A landscape with many peaks, sampled at points; each row gives a point and its height.
A climber steps from a point to whichever of its 6 nearest points has the largest rise for the distance, and stops where none of them is higher. Distance is the straight distance between rows; heights are no part of it.
Q778 (h 3.16): [ 51   4  -2   9  -6  -4 -13  14]
Q690 (h 4.33): [ 23 -14 -51  -3  28  22 -18  48]
Q556 (h 4.53): [-41 -38   8  -9  63   0  35  15]
Q955 (h 5.41): [-23  21 -29  36 -50  32  18 -37]
Q405 (h 5.42): [ 16  16  45  -2 -38 -16   1 -19]
Q41 (h 2.07): [ 71  21  -7   8 -20 -11 -19  16]
Q106 (h 4.12): [-67  43  60  -9 -52 -11 -11 -35]
Q703 (h 3.80): [-48 -34 -74 -21  59  32 -10  20]
Q500 (h 3.19): [-61 -40 -47 -13  64  18  25   6]
Q467 (h 4.92): [-10 -24 -11  -6  42   9   2  23]
Q630 (h 4.51): [ 29  29 -12  24 -68  24 -17  -9]
Q659 (h 5.40): [-16  26 -41  46 -61  31  14 -38]
Q70 (h 4.84): [ -7   1 -15  30 -13  22  19 -10]
Q744 (h 4.05): [-35 -16 -25  21  26  16  27  -5]
Q75 (h 3.88): [-15 -26 -75  -2  31  37 -17  31]
Q171 (h 5.14): [-16  32  45  -2 -55  -8  -8 -26]
Q689 (h 4.76): [-48  -9 -37  28   3  16  41 -26]
Q855 (h 4.25): [ 58 -14  22 -33  64 -49 -14  23]
Q710 (h 5.74): [ 40  17  28  -1 -33 -17 -11  -6]
Q810 (h 5.32): [-41  14  72 -20 -25 -20  10 -37]
Q898 (h 4.60): [  2 -16 -36  -2  37  19  -6  32]
Q92 (h 5.27): [-12 -29   4 -18  51 -13  11  26]
Q645 (h 3.17): [-22 -15 -53  13  26  30   8  15]
Q542 (h 2.81): [ 32  -2 -58  17   2  33 -20  40]
Q462 (h 5.81): [  2  -2  70 -22   4 -38  10 -15]
Q824 (h 5.36): [  4   1  39  -3 -12 -10   9 -10]
Q573 (h 5.06): [ 29  47  61 -24 -41 -44 -37 -28]
Q651 (h 4.11): [  9  71  55 -23 -55 -44 -52 -25]
Q256 (h 4.57): [ 36  10 -10  21 -28  11   1   8]
Q483 (h 5.38): [-43  11  -1  25 -42  15  23 -46]
Q599 (h 5.63): [ 34  -7  55 -24  21 -47   5  -5]
Q733 (h 5.68): [-11 -35  39 -13  55 -25  24  17]
Q446 (h 3.93): [-31  56  50  -8 -63 -14 -25 -30]
Q22 (h 5.23): [-57  37  25  16 -60  16   2 -51]
Q639 (h 4.56): [ 29 -31 -29 -44  56  -6 -37  49]
Q186 (h 2.46): [ 56  -9 -19  -7  27 -11 -18  37]
Q426 (h 4.99): [  6   9 -60  48 -33  40  11   2]
Q287 (h 3.84): [  0  -3 -55  26  -4  34   2  11]
Q987 (h 5.44): [-43   7 -72  50 -46  28  34 -53]
Q5 (h 5.07): [ -6 -20   5   7  22   5  16   8]
Q797 (h 5.02): [-17  -6   9  10  -2   9  23 -11]
Q331 (h 4.45): [-32 -27 -37  -8  48  16   8  22]
Q103 (h 5.69): [  6  21  63 -22 -27 -36  -7 -22]
Q842 (h 5.45): [ 20 -22   9 -14  48 -19   5  27]
Q945 (h 4.49): [ -8  -7 -26  17   7  20  13  10]
Q393 (h 4.41): [ 25  15 -52  37 -25  37  -2  14]
Q232 (h 4.55): [ 31  32  15   9 -62   4 -19 -10]
Q433 (h 5.90): [ -9 -26  61 -20  32 -28  28  -7]
Q445 (h 4.95): [-48   1 -76  37 -12  23  31 -32]
Q682 (h 1.87): [-60 -30 -57   5  44  18  25  -4]
Q318 (h 5.12): [-40  -6  47   0 -10  -3  27 -33]
Q153 (h 4.42): [-12 -45 -74 -38  45  39 -41  41]
Q784 (h 5.47): [  8 -31  25 -23  56 -30  14  28]
Q487 (h 5.13): [ 32   9  49 -11 -26 -27 -13 -16]
Q202 (h 5.29): [ -1  34  54  -8 -49 -21 -15 -23]
Q37 (h 4.06): [ 11  -7 -38   7  13  23  -2  29]
Q478 (h 4.22): [ 46  12  36  -7 -11 -28  -7  -5]
Q893 (h 5.04): [-43  32  60 -10 -44 -21 -12 -30]
Q400 (h 4.81): [-18 -29 -45 -18  50  24  -7  32]
Q603 (h 4.90): [ 30 -22  16 -25  60 -34  -8  27]
Q297 (h 4.94): [ -6 -32 -27 -22  59   6 -13  39]
Q620 (h 5.80): [  8 -24  58 -27  54 -44  20   5]
Q606 (h 3.91): [ 39 -14 -64 -12  23  26 -37  51]
Q958 (h 3.61): [ 65 -12   2 -28  56 -32 -17  35]
Q389 (h 5.34): [-45 -38  50 -15  55 -22  43  -6]
Q756 (h 1.65): [ 70   6  15  -7  13 -27 -14  12]
Q931 (h 4.63): [ 32  23 -28  39 -47  31  -6   2]
Q510 (h 5.70): [-11 -17  40  -3  15 -17  25  -8]
Q978 (h 4.68): [-40 -14  11  14   6   9  37 -20]
Q902 (h 3.32): [ 68  14  35 -21  10 -49 -12  -6]
Q441 (h 4.74): [ 20 -22 -38 -23  45  11 -26  52]
Q17 (h 0.07): [-59 -25 -89  13  31  25  21  -9]
Q622 (h 4.50): [ 49  30 -24  38 -61  26 -16   4]
Q84 (h 4.29): [ 32 -11   7  -5  27 -15   0  22]
Q959 (h 5.52): [ 56  11 -46  21 -19  18 -15  32]
Q859 (h 5.37): [-29  10 -57  48 -33  29  22 -29]
Q685 (h 5.08): [ 16   6  29   1 -23  -6  -2  -6]
Q671 (h 4.52): [ 28 -29 -63 -37  38  30 -55  56]
Q530 (h 5.00): [-51  25  40   5 -52   5  -1 -44]
Q950 (h 5.28): [-23   5  28  11 -33   6  17 -32]
Q130 (h 4.79): [ 18   4   5  16 -24   6   6   0]
Q461 (h 5.48): [-23  14  59 -12 -30 -15   4 -30]
Q518 (h 5.85): [-24 -24  73 -23  32 -33  28 -16]
Q699 (h 3.98): [-54  52  46   2 -65  -6 -14 -36]
Q558 (h 3.44): [ 62  52  42 -26 -41 -47 -42 -31]
Q160 (h 3.35): [ 32  -9 -16   1  15   3 -10  31]
Q135 (h 5.35): [-20  33  13  17 -65  17   0 -35]

Where does a climber stop that starts at each point below?
Q756 -> Q710
Q603 -> Q433
Q630 -> Q987
Q426 -> Q987
Q784 -> Q433
Q530 -> Q987
Q898 -> Q433
Q171 -> Q433
Q689 -> Q987
